Points on a hilly landscape, in no order, each with its height.
From any point a ball rolls to the lowest of the 3 points nearest to it. It stops when none of these is lower. Distance is the straight distance between rows; heights are no part of it.
zek: [123 175 119 149 108 104 147 145 153 134 119 130 140 149 121 140 125 128
 125 128 113 149 133 151 153  69 141 128 164 114 134 106 128 149 117 108
 123 144 121 126  94  92 119 138 135 117 103 136]  height 4.05
pupam: [180  91 159  98 119 107 129 156 128  96 156  95 144 155 159 139 131 158
 142 141 167  57 141 137  97 144  97 119 148 137 109 155 100 223 126  69
 104 141 133  95 153 125 132 123 127 151 120 134]  height 4.89
zufo: [127 102 152 115 137 197 166  96 105 142 126  99 148 100 130 139 145 145
 139 119 160  71  93 125 112 183  96 102 125 149  84 102 112 135 111  83
 142 107 140 146 131 131 144 162 123 153  83 128]  height 4.98
sirun: [173 117 153 110 120 119 137 143 126 104 154 101 138 154 140 137 127 156
 128 137 169  78 137 144 107 130 114 113 151 140 116 146 107 199 121  67
 110 155 133 116 121 116 133 132 125 152  96 142]  height 4.75
Somi: [174 135 171 127 114  72 112 189 130 100 159 104 136 207 139 149 120 158
 134 136 167  62 160 154 112  77 145 126 157 124 134 159 106 219 109  78
 108 158 120  88 128  86  98 122 124 143 108 151]  height 1.57
kubem: [149  79 135  98 138 122 104 124 105 101 131 107 116 143 148 132 117 168
 127 115 141 118 152 115 108 161 129 127 129 116 131 168 133 193 140 124
  98 114 135 137 167 170 155 113 111 148 167  90]  height 6.19
Dozu: [156  93 135 106 130 146 130 108 116 124 142 102 133 124 137 116 122 157
 128 119 147 106 124 124 118 150 112 119 138 131 112 147 125 169 146  94
 106 136 143 142 156 152 152 138 120 146 127 102]  height 4.90
Bira: [121 109 103 135 145 110  82 135 124 119 117 172 100 106 136 119 112 104
 103 104  76 171 158  84 139 123 127 174  96 120 177 140 155  54 151 212
 128 148 140 120 161 162 141 104 119 104 207 105]  height 4.62
vekon: [128 142 108 137 124 111 107 127 145 135 131 136 114 142 139 124 112 129
 126 116  99 155 142 135 148  87 131 138 143 111 160 135 155 137 146 145
 101 141 124 130 138 119 131 107 139 115 142 104]  height 2.48
Leru: [ 97  73 108 114 137 145  97 138 102 110 138 160 113 109 123  94 103 128
 118 102 116 175 127  83 108 172 139 144  94 111 170 153 127  35 149 218
 136 109 130 142 189 188 160 121 135 137 195  96]  height 6.00
Zus: [104 131 106 126 128 144 142  92 135 157 130 140 134  85 108 107 129  97
 129 137 114 144  86 145 132 135 129 119 111 132 120 111 118  78 141 141
 145 116 107 151 117 127 123 136 148 117 107 129]  height 4.54
kedon: [105  75 111 122 148 137  90 144  80  94 117 176 105 101 121 111 104 141
 118  96 110 168 162  71 113 163 139 153  92 101 187 162 125  42 143 252
 136 122 121 136 167 201 157 115 131 140 216  94]  height 5.41
sekov: [124 164 112 159 113 100 112 135 170 127 112 148 122 160 141 146 119 127
 117 120  79 170 154 129 156  68 141 154 157 102 163 124 165 131 123 150
 113 161 123 117 138  99 109 120 133 110 147 121]  height 4.49
bidod: [ 99 187  96 156 116 110 139 144 165 145 104 158 147 114 139 125 134  97
 110 148  55 198 130 133 161  62 135 164 127 123 135 101 172  78 119 148
 143 146 117 105 107  94  99 115 150 104 131 162]  height 4.80
bilam: [ 93 203 115 165 104 120 162 142 141 150  89 139 136 108 108 130 147  73
 140 161 103 180 117 132 169  90 143 115 118 149 120  84  96  92 107 141
 149 106 117 120  61  92 109 121 147 102 112 167]  height 5.30
safu: [109 186 129 144 120 122 152 125 123 135  95 108 125 111  87 154 149  84
 145 145 159 133 111 133 145 123 119  81 153 149 110  93  77 134 100  99
 148  97 122 145  63  99 140 143 122 125  86 161]  height 4.26
femif: [111  63 132 106 131 151  94 126  78 104 122 131 101 116 127 113 102 154
 137 105 131 150 149  89 115 175 138 131 119  96 151 153 127 128 142 180
 120 105 139 152 189 198 167 126 118 152 188  86]  height 7.82
Bedap: [150 156 136 147 127  84 108 166 146 113 115 122 107 214 160 153 122 150
 125 123 119 120 183 133 137  86 166 141 164 101 163 162 159 188 120 135
 117 158 124 104 150 111  96 112 115 125 143 105]  height 1.36
Gefo: [137  75 169 110 136 196 173 126 101 124 134  86 162 109 143 163 153 153
 142 124 194  32 109 125 119 191  85  96 123 153  70  98 108 158  97  59
 147 110 143 121 129 137 125 150 133 146  79 136]  height 5.27
fuz: [ 97 179 110 141 144 147 162  99 135 166 131 146 124  87 110  97 165  77
 135 152 101 146  77 133 135 158 147 106  54 149  96 115 116  20 137 180
 170  90 114 143  86 115 105 140 137  91 116 168]  height 2.23
Pogu: [101  80 108 120 139 137  95 121 124 131 148 166 115 104 118  96 107 113
 117 109 117 168 121 103 120 156 135 154  85 123 160 144 141  36 154 199
 135 123 131 133 163 165 147 120 135 119 178 108]  height 5.93
nubo: [149  51 161 101 131 166 133 128  98  98 146  98 142 137 171 129 133 170
 140 113 168  78 142 108  97 181  96 122 120 139  99 150 120 202 131  75
 104 117 160 112 182 173 145 131 114 157 149 115]  height 5.58
lezol: [114 154  99 143 121 110 129 137 164 135 116 146 135 133 137 132 124 114
 125 124  80 173 138 131 158  67 133 157 138 119 151 114 166 104 137 149
 120 148 120 124 125 100 115 115 141 101 138 121]  height 4.28
Degen: [135 110 119 133 138 105  90 128 129 124 100 147  93 145 135 135 111 138
 118 111 100 153 171 111 141 120 139 153 140 104 184 152 158 141 141 182
 111 131 131 141 151 152 139 105 117 114 176  77]  height 4.20
ziz: [175  67 152  99 126 150 138 140 115 115 156  87 149 139 156 140 133 152
 145 121 178  51 126 130  96 165  91 117 134 143  92 144 114 205 126  62
 115 127 149 107 150 140 136 127 129 147 123 129]  height 5.00
bizo: [ 94 200 122 171 111 114 152 141 137 153  86 124 123 116  91 152 151  71
 154 163 126 166 116 128 165 106 131  96 134 148 110  73  78 110 106 132
 157  87 117 136  52  91 135 130 146 110 108 166]  height 4.58
sobi: [135  78 146  93 148 119  93 132  83  91 114 118 102 132 152 132 121 171
 128 115 140 116 176  97 111 170 137 135 133  98 153 184 142 195 139 153
 108 120 139 140 159 189 154 108 118 165 181  84]  height 6.92
kebut: [131 175 132 138 119 123 154 126 122 127 111 116 135 119  97 148 129 112
 128 152 157 118 118 147 138 112 124  95 154 141 108 106  92 158 102  86
 136 120 128 147  71 110 131 155 127 136  81 146]  height 3.82
rig: [111 136  83 149 129 105 111 136 159 143 127 165 123 101 128 112 118  99
 115 120  69 176 126 124 144  91 124 164 113 127 146 124 169  71 158 172
 132 144 132 115 131 126 112 111 138  95 157 131]  height 4.47
kas: [177 133 162 120 122  86 111 165 132  98 150 104 127 195 145 145 119 160
 131 136 165  81 167 147 108 105 141 127 148 122 138 170 119 216 127  91
  99 154 124 109 140 112 111 121 119 141 125 135]  height 1.29
tib: [121 142  99 140 125 116 127 112 152 147 127 143 125 115 118 120 120 108
 119 123  94 168 124 140 149  96 123 147 131 119 139 111 145  96 146 144
 118 138 116 128 122 118 119 120 145 109 126 117]  height 4.64
vazad: [160 139 134 114 123 119 138 130 130 124 140 102 139 134 126 133 128 142
 128 130 151 104 129 148 124 115 120 120 157 137 122 131 128 182 133  88
 116 149 130 138 113 118 140 137 122 138  93 126]  height 4.27
sef: [123  62 161 112 139 209 158 101 106 139 138 101 148 110 144 121 136 163
 141 102 171  70  96 120 117 197  94 111 116 146  84 101 128 137 124  80
 129 118 151 132 155 144 133 154 118 159 101 124]  height 5.03
mor: [139 149 114 131 123 112 134 119 143 145 131 127 136 126 122 127 125 125
 130 129 117 136 125 150 144  99 127 129 158 127 137 121 138 145 136 109
 114 139 120 143 107 114 134 132 132 121 108 114]  height 2.78
pezi: [142 178 127 151 108  94 143 153 142 120 126 121 130 178 135 145 122 146
 117 127 123 137 145 146 146  63 145 133 174 111 138 125 141 164 121 100
 108 157 124 129 110  92 113 135 124 119 113 136]  height 4.43
suz: [137  93 114 115 132 141 108 105 122 127 139 120 118 127 127 117 115 142
 118 104 119 142 128 122 117 143 122 134 125 113 143 144 139 146 157 136
 108 123 129 153 157 155 161 130 123 137 148  88]  height 4.66
zofil: [ 98  88 147 107 144 205 148  81 112 157 129 116 141 100 120 120 131 147
 143 118 147 104  76 130 117 200 117 111 113 140  95  88 112  92 120 111
 139 104 126 148 160 141 136 160 132 153  88 133]  height 4.69
nek: [122 147 103 149 132  94 100 138 159 127 111 153 112 152 147 134 120 117
 120 115  69 178 171 126 157  95 126 168 139 115 186 131 174 106 133 179
 114 157 138 119 148 112 117 102 126  98 169 113]  height 4.31
nin: [ 92 156 119 135 143 148 155  96 129 157 123 135 131  90 106 118 141  92
 137 146 110 139  74 133 129 172 132  98  77 143  98  99 106  48 119 159
 157  86  99 151 101 114 125 139 143 110 112 158]  height 2.67
bazi: [157 162 138 138 112  95 139 145 135 115 136 117 136 156 130 139 128 148
 124 132 146 117 138 153 130  78 143 129 173 118 131 135 122 182 126  87
 118 148 128 131 109 107 121 135 126 126 102 132]  height 4.68
zazel: [116 163 116 135 116 130 153 109 126 147 113 122 131 103 102 136 129 111
 139 144 128 135 105 143 144 116 120  98 146 141 120 103 107 130 122 111
 133 117 115 153  85 116 131 144 138 119  89 142]  height 2.74
Tifo: [ 98  97 103 123 143 148 119  95 142 151 152 159 127  86 114  86 119 109
 106 120 102 152  93 121 119 160 138 146  72 133 125 122 134  23 151 169
 153 116 120 136 149 143 130 128 141 114 143 131]  height 4.06
rade: [171 144 152 125 117  98 139 159 132 106 152 103 141 162 124 143 126 150
 125 138 169  78 143 148 118  87 136 121 160 135 125 147 112 200 117  72
 124 156 123 114 115  98 115 133 117 144 100 155]  height 4.92
Rif: [103 218 108 185 124 118 174 151 142 144  93 137 126 106 115 117 176  53
 147 155  89 182 111 105 167 123 162 108  64 157  88  87 115  36 114 174
 168  96 127 116  46  95 113 121 140  82 127 182]  height 5.43
nefod: [147 138 160 122 121 142 152 147 105 111 124  85 144 122 104 171 149 110
 143 142 220  48 137 140 107 145  77  89 156 149  86 118  74 179  72  53
 150 115 144 106  68 102 124 134 129 151  63 168]  height 5.67
lon: [110 139  96 148 137 104 104 129 161 137 126 168 118 112 145 118 128  92
 101 107  63 184 143 113 148  94 132 185 106 126 166 126 172  54 149 182
 131 147 138 110 138 133 127 100 123  93 177 122]  height 4.33
Feso: [118 105 116 110 130 143 126  94 121 158 135 129 127 105 112 105 117 123
 126 124 122 150  88 139 128 144 130 124 110 134 123 115 135  97 145 131
 125 120 113 145 137 143 139 139 140 122 117 116]  height 5.29
Bino: [148  98 150 111 138 177 161 112  99 118 137  95 155 106 128 154 140 144
 142 128 192  55 112 128 118 174  88 101 133 149  81 111 110 168 110  61
 140 126 141 120 127 128 135 153 128 151  84 139]  height 5.14
Zum: [172 105 140 108 130 122 131 129 128 108 150 111 139 147 141 129 129 150
 126 127 159 100 135 134 116 137 113 120 152 126 120 150 127 198 144  89
 107 142 138 133 141 135 140 135 117 138 118 112]  height 4.57
Biz: [104 177 101 146 137 125 152 111 139 158 126 160 127  86 119  96 147  72
 127 156  76 159  94 137 153 125 143 131  63 146 103 113 140  27 144 174
 171 111 117 129  76 123 103 132 138  83 117 162]  height 1.75
gal: [117 147 102 152 143  97  81 143 150 125 111 174 108 119 159 126 129 103
 106 113  52 172 177  91 156 101 135 189 115 119 179 134 179  60 136 209
 126 160 150 105 152 131 125  97 120 100 200 119]  height 4.59
bafi: [152  71 162  97 149 116 102 143 100  88 125 112 105 144 165 144 128 171
 136 123 140  88 186 103  88 171 142 131 130 113 129 189 130 222 131 127
 100 122 137 123 167 183 152 100 112 164 172  99]  height 7.45
guv: [109 177  90 147 125 113 121 137 164 145 120 171 138 102 146 113 131  94
 108 133  52 192 129 121 153  75 132 177 112 133 128 104 188  52 144 176
 142 153 133  99 119 110 105 109 133  98 147 155]  height 4.65
vok: [ 84  79 124 111 141 180 120  95 126 151 146 150 131  95 111  85 110 134
 127 118 130 156  81 119 102 189 134 120  96 130 126 120 128  45 142 154
 140 109 127 138 179 163 147 137 129 129 141 119]  height 5.33
tal: [135 166 116 152 105  98 127 154 155 123 120 127 126 177 139 145 116 138
 114 120 108 152 153 147 154  66 147 144 173 100 155 126 155 158 123 120
 115 162 125 126 131  91 118 126 122 119 120 120]  height 4.61
Bor: [170 149 168 147 122  64 105 193 141  99 141 111 124 233 158 154 109 160
 136 138 141  70 172 143 127  68 166 124 147 112 145 160 127 215 109 106
 111 167 117  84 148 104  80 122 117 135 119 138]  height 1.31
mudu: [148 123 119 120 123 124 128 110 129 133 137 122 141 127 131 127 119 138
 127 125 134 128 127 134 133 112 123 132 142 123 132 126 144 161 145 108
 107 135 124 141 137 131 137 131 128 129 116 110]  height 3.64
tagad: [147 174 162 140  96  88 138 184 142 112 122 107 130 169 106 155 136 139
 119 139 173  93 140 161 135  67 153 123 173 124 124 131  94 184  95  58
 136 158 122 109  79  86 113 152 125 151  89 159]  height 5.32
lebo: [ 81  91 117 115 143 174 124 102 138 149 164 166 134  99 109  70 128 117
 107 129 122 170  79 112  94 202 160 137  74 134 127 131 133   8 149 179
 155 112 129 133 159 153 131 139 131 127 146 137]  height 4.12
Bafo: [ 95 141 102 130 139 148 144  93 137 158 138 155 117  73 114  93 138  91
 120 137 101 152  90 132 124 155 143 124  70 137 113 124 133  30 140 170
 158 112 113 132 111 127 117 147 142 109 122 154]  height 2.75
kar: [101 187  86 159 122 110 141 128 158 149 110 175 141  99 139 109 142  81
 112 154  52 190 122 123 155  79 136 158  87 133 111  95 169  42 127 172
 163 139 133  98  77 109 100 112 129  87 137 161]  height 4.76
saleg: [137  74 122 109 129 153 124 104 117 121 142 112 131 124 130 115 123 153
 134 112 143 124 111 114 121 164 119 125 127 123 124 140 132 144 150 117
 118 124 142 143 168 149 155 137 121 149 137 102]  height 5.57
fam: [128  79 127 107 137 118  85 122  90 109 107 147  91 122 128 131 109 158
 129 107 119 149 168  88 125 146 136 147 127  97 177 164 136 133 145 193
 117 122 132 144 158 185 154 108 115 143 198  80]  height 6.06
lof: [150  73 144 104 129 167 134 110 107 115 143 104 137 134 154 120 129 166
 130 117 161 104 115 117 106 168 110 125 125 134 110 135 134 173 151  90
 111 122 151 130 169 156 157 133 112 156 129 103]  height 5.20
gozod: [153 155 147 135 107 102 144 144 129 115 131 106 142 143 118 147 133 138
 122 136 175  89 135 151 119  89 128 117 168 139 119 134 103 186 116  70
 124 146 131 121  98 101 132 143 126 140  80 153]  height 5.02
zukap: [156 137 131 137 134  91 102 135 135 111 125 132 105 189 154 146 114 151
 120 122 114 127 189 129 130 103 152 141 163 101 172 158 167 182 129 146
 102 144 128 123 143 133 112 107 109 120 153  88]  height 1.55
bilet: [106 204 135 160 106 100 159 147 128 131  77 113 121 128  83 161 153  83
 145 154 158 149 114 134 150  92 133 102 161 150 111  87  81 135  94  93
 156  90 129 148  51  88 135 141 117 125  91 156]  height 4.93
livu: [102 138  88 130 134 130 131 113 145 151 131 173 116  83 129  95 132  89
 108 137  80 169 102 132 140 115 142 145  75 137 124 124 161  30 156 172
 153 125 123 125 109 129 107 125 133  97 142 142]  height 2.68
fod: [120 135 101 140 128 108  96 127 142 138 126 158 114 117 134 122 118 118
 115 114  81 176 148 120 142  98 127 160 120 121 164 136 159  94 145 183
 118 143 132 127 149 130 132 101 123  98 175  99]  height 4.07
lekeb: [155 146 159 119 127 131 152 135 109 113 126  89 147 120 111 153 140 120
 135 141 190  65 130 144 121 140 100  94 160 148  96 124  86 182  96  57
 139 127 139 123  89 111 122 150 124 152  72 153]  height 5.05
buku: [133 111 102 124 132 119  99 114 129 140 136 141 116 121 125 122 106 132
 127 114 112 163 135 125 137 113 135 149 131 120 161 138 143 124 149 158
 109 136 129 139 149 138 138 109 126 111 151  97]  height 3.33
nazag: [129 120 116 121 124 152 139  91 114 138 132 118 138 104 112 122 128 116
 137 130 132 116  97 130 132 144 123 104 130 136 109 112 115 130 126 111
 133 122 123 160 129 128 136 144 135 135  86 124]  height 5.15
Gized: [112  99 100 118 129 137 106 103 132 148 144 147 118 112 123 102 111 119
 125 112 109 159 107 127 129 138 130 143 108 124 145 124 139  91 159 158
 120 125 122 146 155 144 148 121 138 117 144  98]  height 4.52
nim: [135  51 178 110 133 207 176 146 100 117 148  87 163 108 157 162 150 161
 146 118 207  20 116 133 109 194  70 100 122 157  61 111 113 170  96  55
 145 117 155 104 130 136 117 142 136 143 111 138]  height 5.40
Duzuf: [136 164 116 158 124  95  93 149 149 117 105 131 120 197 158 149 118 148
 128 109 106 151 185 130 151  81 150 149 166  93 175 140 181 163 120 155
 110 152 124 112 151 106 104 110 126 114 148 107]  height 1.53
pituf: [139 181 147 141 105 105 159 157 132 126 109 116 132 138 104 157 140 123
 135 149 167 104 135 153 138  86 137 112 179 131 120 112  90 177  95  73
 135 133 139 130  70  90 126 147 119 142  82 162]  height 5.18
bugum: [102  64 120 114 131 150 104 114 110 135 142 144 122 109 116  94 102 137
 119 106 127 168 111 100 110 170 133 150 101 117 150 138 130  58 153 180
 131 109 132 145 181 181 161 126 133 136 179 101]  height 6.75
bifun: [ 94 125 132 118 148 183 141  81 134 160 139 143 131  90 107  97 144 110
 126 135 119 136  71 120 117 198 135 109  72 138 109 111 112  27 128 162
 162  94 111 151 132 134 117 145 140 119 105 152]  height 3.26
govu: [175 102 146 107 127 144 147 129 115 109 152  95 150 133 135 138 131 145
 131 129 180  73 126 137 106 144  94 107 143 146  94 142 112 191 121  61
 118 142 139 119 127 127 134 140 129 147  95 141]  height 4.91
tudo: [ 97 204 102 165 124 112 158 138 144 151 101 155 130 102 124 119 156  71
 129 162  77 189 109 121 162  92 135 132  83 153 106  90 136  54 121 170
 166 121 114 114  58 102  98 120 141  83 127 171]  height 5.04
sop: [116 128  96 141 138 100  83 127 144 116 108 176 103 120 136 127 122 108
 120 106  67 178 172  98 146 113 132 176 105 116 178 140 161  72 142 210
 123 145 131 123 157 145 125  98 118 106 199  98]  height 4.37
biba: [126  69 137 106 137 164 120 102 105 123 132 116 128 120 130 108 111 151
 133 105 141 130 106 111 113 177 122 137 123 118 127 123 128 139 151 129
 115 118 142 144 180 165 159 136 115 149 146  97]  height 6.42
mol: [141 177 141 144  94  93 143 165 145 124 118 119 134 169 123 144 131 145
 121 133 144 125 137 154 141  65 153 124 179 118 132 119 120 167 101  74
 128 150 126 120  87  89 117 141 127 136  95 144]  height 5.01
mup: [152 164 163 130 109 104 148 160 123 108 125  97 142 139 105 156 141 125
 132 148 193  85 140 153 128 102 116 112 169 142 114 123  81 178  93  57
 134 138 140 112  70  95 120 140 120 152  71 170]  height 5.53
ruto: [115  91 102 120 135 132  93 117 135 142 142 153 113 108 124 108 106 117
 118 112 109 173 129 119 124 131 130 146 110 119 150 142 152  76 161 174
 124 127 130 137 152 154 151 116 128 120 171  92]  height 5.28
buvu: [163 131 167 133 138  69  87 174 130  99 146 112 108 225 162 155 113 160
 138 141 145  63 192 147 105 107 159 124 149 110 148 183 124 228 111 114
  96 160 111  90 150 119  78  97 114 143 141 123]  height 1.01
dip: [129 141 132 115 132 156 170 104 111 135 124 102 140 105 105 155 135 107
 140 137 168  84 110 134 133 157 101  87 144 141  90 102  94 146 106  83
 147 114 129 147  94 122 137 154 117 137  71 144]  height 4.56
Kebi: [ 92 104 115 119 148 173 134  92 143 157 149 162 134  85 115  77 135 105
 113 139 112 157  77 126 101 187 146 130  72 137 116 130 135   5 145 175
 167 111 118 131 132 140 127 150 133 115 135 153]  height 3.41
tak: [104  98 165 114 141 222 161  85  99 149 118 105 146 100 119 135 145 152
 149 111 153  84  84 125 111 205  98  98 111 149  90  84 117 105 111 105
 145  91 128 139 143 140 132 165 121 148  81 123]  height 4.86
robug: [118  76 137 109 137 172 138  85 105 136 138 113 136 107 117 113 123 148
 135 112 148 124  84 121 115 178 118 126 122 140 104 115 133 122 133 118
 123 114 141 153 166 154 151 148 120 144 112 110]  height 5.31
Vaso: [138  43 169 104 135 188 153 137 102 110 147  95 153 119 166 140 140 170
 140 114 187  50 119 121  99 183  76 118 118 152  70 126 119 177 126  59
 121 121 159 109 162 147 129 132 129 149 122 126]  height 5.54
zimor: [160 148 134 142 110  87 121 160 143 112 136 116 129 192 141 141 123 154
 125 131 142 120 160 143 128  75 149 135 165 113 148 147 148 180 126  99
 105 160 125 117 129  99 111 121 117 125 118 118]  height 4.63
mufe: [ 91 143 134 126 140 172 155  89 127 158 135 126 130  84 105 117 147 107
 141 138 120 128  71 127 122 190 126 100  80 133 107 105  99  44 125 156
 158  89 103 151 126 121 126 150 142 127 106 159]  height 2.94
lomin: [127 164 104 144 118 111 130 132 157 131 122 138 131 142 124 131 126 127
 120 120 104 166 135 146 147  73 135 131 163 116 143 118 151 139 131 123
 112 154 119 136 107  96 112 129 141 112 129 124]  height 3.56
Bida: [159  74 151  95 132 148 114 132 113  99 151 105 133 145 157 141 132 161
 142 128 164  83 137 120  99 166  98 124 135 123 102 160 121 203 138  83
  99 126 153 118 175 151 145 125 118 150 139 110]  height 5.45
sopez: [121  76 110 107 133 145 102 108 114 129 138 133 111 121 118 100 100 141
 133  98 127 160 125 117 119 152 120 134 115 115 146 134 136 113 158 160
 117 125 135 152 177 161 162 126 129 129 165  96]  height 1.54
Tuv: [114  90 107 126 142 119  91 144 110 106 120 176 104  91 123 101 111 119
 113  98  98 172 153  75 125 146 137 162  91 122 187 155 139  29 156 235
 143 126 131 134 173 181 152 112 123 121 211 114]  height 4.99
dev: [159  68 163  87 142 111 104 153 111  87 150  95 123 166 174 137 130 168
 142 141 158  62 171 119  83 162 106 119 136 127 116 182 112 237 127  99
  83 118 135 100 162 153 131 106 120 154 155 119]  height 7.72
fola: [131 183 174 132 105  94 136 182 125 115  98 104 111 155  87 159 148 118
 126 149 205  70 140 156 122  97 127 112 177 145 113 124  74 184  67  43
 163 109 154 106  48  78 122 141 112 155  80 175]  height 6.78
rino: [101 116 113 126 141 168 130  83 121 161 139 143 131  93 106  95 125 121
 130 136 116 147  73 125 119 174 124 125  90 136 107 105 125  64 137 148
 148 106 108 145 142 131 129 146 141 132 117 131]  height 3.90
loz: [179 137 169 113 110  95 136 170 123 102 142 103 146 152 117 150 131 143
 133 146 192  59 139 157 107 102 114 111 166 142 118 144  81 198 101  51
 122 152 133  93  95  91 110 137 135 155  82 171]  height 5.22
bov: [108 168 115 142 119 121 148 111 138 149 112 138 126  99 108 125 140 106
 129 142 111 150 102 149 146  96 127 120 131 136 120 100 115 114 124 125
 136 128 107 148  87 106 121 134 143 119 104 149]  height 3.65
fugif: [168  97 157 101 147  93  96 151 120  91 150 104 111 190 167 139 130 164
 139 143 145  63 179 134  96 140 132 132 144 119 147 194 118 237 119 113
  97 128 120  92 160 142 112  97 117 155 148 111]  height 7.73
zabi: [106 126  98 133 141 121 103 121 141 141 143 163 118  98 134 101 117 102
 110 108  77 170 124 116 138 111 133 161  96 131 155 130 158  43 157 182
 142 138 135 123 132 146 124 111 131 100 167 115]  height 4.53
lal: [151  64 150 100 140 147 112 127  98 100 142  98 122 137 163 127 124 161
 126 115 154  97 147 105  95 175 113 124 123 125 113 158 126 196 145 108
 104 112 151 126 174 179 158 113 115 154 161  91]  height 5.74
tid: [107 169  91 153 123 104 104 140 166 130 111 163 136 140 153 131 127 103
 112 122  45 189 159 119 159  71 137 185 131 115 159 110 187  85 117 174
 122 160 131  96 144 104 101  95 128 102 166 142]  height 4.50
Riket: [112  83 116 112 140 129  85 114 116 116 126 141 110 118 126 114 100 140
 128 103 112 160 142 106 126 140 126 143 112 118 162 148 136 112 154 185
 118 120 133 148 167 171 153 108 124 127 183  81]  height 4.60
Roz: [ 97 112 131 119 143 185 145  79 120 154 133 126 136  93 102 109 134 121
 148 131 130 116  67 129 118 187 123 110  99 136  96  94 107  79 121 130
 150  97 113 147 147 140 132 158 140 136 105 137]  height 4.39
Gen: [151  97 144 105 127 160 151 107 102 126 137 106 152 108 128 130 132 145
 133 124 167  87 105 126 122 161  97 104 136 136  95 117 116 170 129  83
 130 119 139 139 133 135 135 154 125 147  98 127]  height 5.10
noso: [ 99 180  95 152 116 114 141 130 150 153 120 163 137 105 127 110 139  89
 119 147  67 174 113 135 156  91 131 143 112 136 117 100 157  67 132 155
 145 139 114 118  98 107  97 119 151  99 128 153]  height 4.95
saka: [111 175 104 153 111 110 136 146 157 139 112 150 141 138 133 136 127 111
 119 136  85 180 137 145 157  59 135 150 156 118 143 103 156 115 115 131
 131 149 109 122 105  85 107 121 147 107 125 141]  height 3.99
Bag: [168 128 133 119 129  96 105 139 128 113 135 105 120 171 144 138 121 160
 131 120 137 114 171 131 117 124 140 132 146 109 148 171 145 194 141 127
  98 138 127 135 147 143 134 108 112 136 141  97]  height 1.88
Ket: [163 168 151 150 104  92 138 177 140 109 127 111 136 189 127 152 129 150
 123 136 155 106 144 157 131  61 156 124 172 110 132 141 126 183 114  78
 119 160 125 117 103  83 116 131 117 139  94 148]  height 4.94
kuluv: [102 175 113 144 129 130 153 109 134 155 120 137 130  92  93 121 145  77
 138 151 104 148  91 136 148 137 128  97  99 148 106  92 101  62 128 144
 145  98 107 145  86 117 112 140 149 101 106 160]  height 3.12
dilo: [166 151 161 150 132  69 100 167 136 106 126 115 112 216 163 148 117 164
 120 130 138  90 192 139 122  86 170 131 161 104 156 176 151 209 115 125
 109 154 119  95 151 110  90 107 113 125 136 103]  height 1.22
gof: [102 198 126 154  96 111 165 143 143 141  84 130 130 128 102 150 144  97
 129 155 115 160 118 134 161  74 134 118 155 135 116  87 102 127  94 106
 140 118 114 134  63  93 122 138 138 122 102 152]  height 5.47
razu: [ 95 151 104 144 136 132 141 102 141 162 131 151 130  82 106 102 138  87
 118 143  85 160  90 139 138 120 135 126  85 141 118 105 143  52 139 164
 149 120 107 125  86 125 116 126 142 103 127 149]  height 2.24
nad: [106 146 123 132 138 161 154  84 114 147 120 112 131  93  94 142 139 102
 140 146 136 114  85 137 128 175 107  90 117 138  92  88  99  95 111 125
 146  94 114 150 111 118 135 155 136 134  82 144]  height 4.72
nef: [131 178 132 145 106 115 155 139 143 132 112 118 140 137 111 142 132 123
 126 138 149 131 122 147 146  81 134 107 169 130 126 110  99 161 107  85
 130 131 125 139  75  95 134 139 135 136  85 145]  height 4.55
kedug: [149  72 168  74 152 104  99 157 102  85 136 113 109 164 178 149 126 178
 143 138 147  51 187 116  82 164 126 134 145 116 129 198 106 251 114 123
  83 116 127  98 163 152 124  86 111 171 171 121]  height 7.65
Tabi: [ 85  91 133 114 140 201 130  87 122 155 144 139 135  92 113  95 120 139
 133 123 133 135  69 121 103 202 132 121  85 139 120 108 118  51 132 147
 149 104 121 140 165 145 136 146 137 146 111 129]  height 4.67
Bovet: [143  89 120 108 138 128  91 116 102 114 128 122 101 141 130 127 111 153
 129 109 126 140 158 107 122 147 138 131 129 110 152 168 139 166 141 149
 102 127 141 154 166 169 158 106 114 132 169  71]  height 5.96
Dezup: [160 131 121 136 127 106 103 135 137 123 127 127 121 168 138 140 118 154
 116 118 115 141 161 133 134 103 135 125 149 109 161 146 156 171 137 132
  93 141 125 138 142 134 131 113 121 119 142  96]  height 1.86
Muzuv: [109 169 106 154 114 111 145 126 147 141 117 146 138 111 113 122 130 109
 119 138  88 170 108 142 144  78 128 129 134 125 131  98 133 109 128 124
 139 136 108 125  89 100 113 129 142 109 113 142]  height 4.32
Runep: [115 179 124 148 127 121 157 119 123 147  98 118 128 106  87 147 150  86
 148 151 135 141 102 138 145 127 120  86 127 143 107  85  80 109 103 118
 146  95 119 157  69 110 128 151 126 117  93 165]  height 3.72

For each start below, name the point where the ball stops.
Bino | Biz
Gefo | Biz
sef | Biz
fola | zazel
Degen | buvu
tib | buvu
vok | Biz
Bag | buvu
tudo | fod
Leru | fod
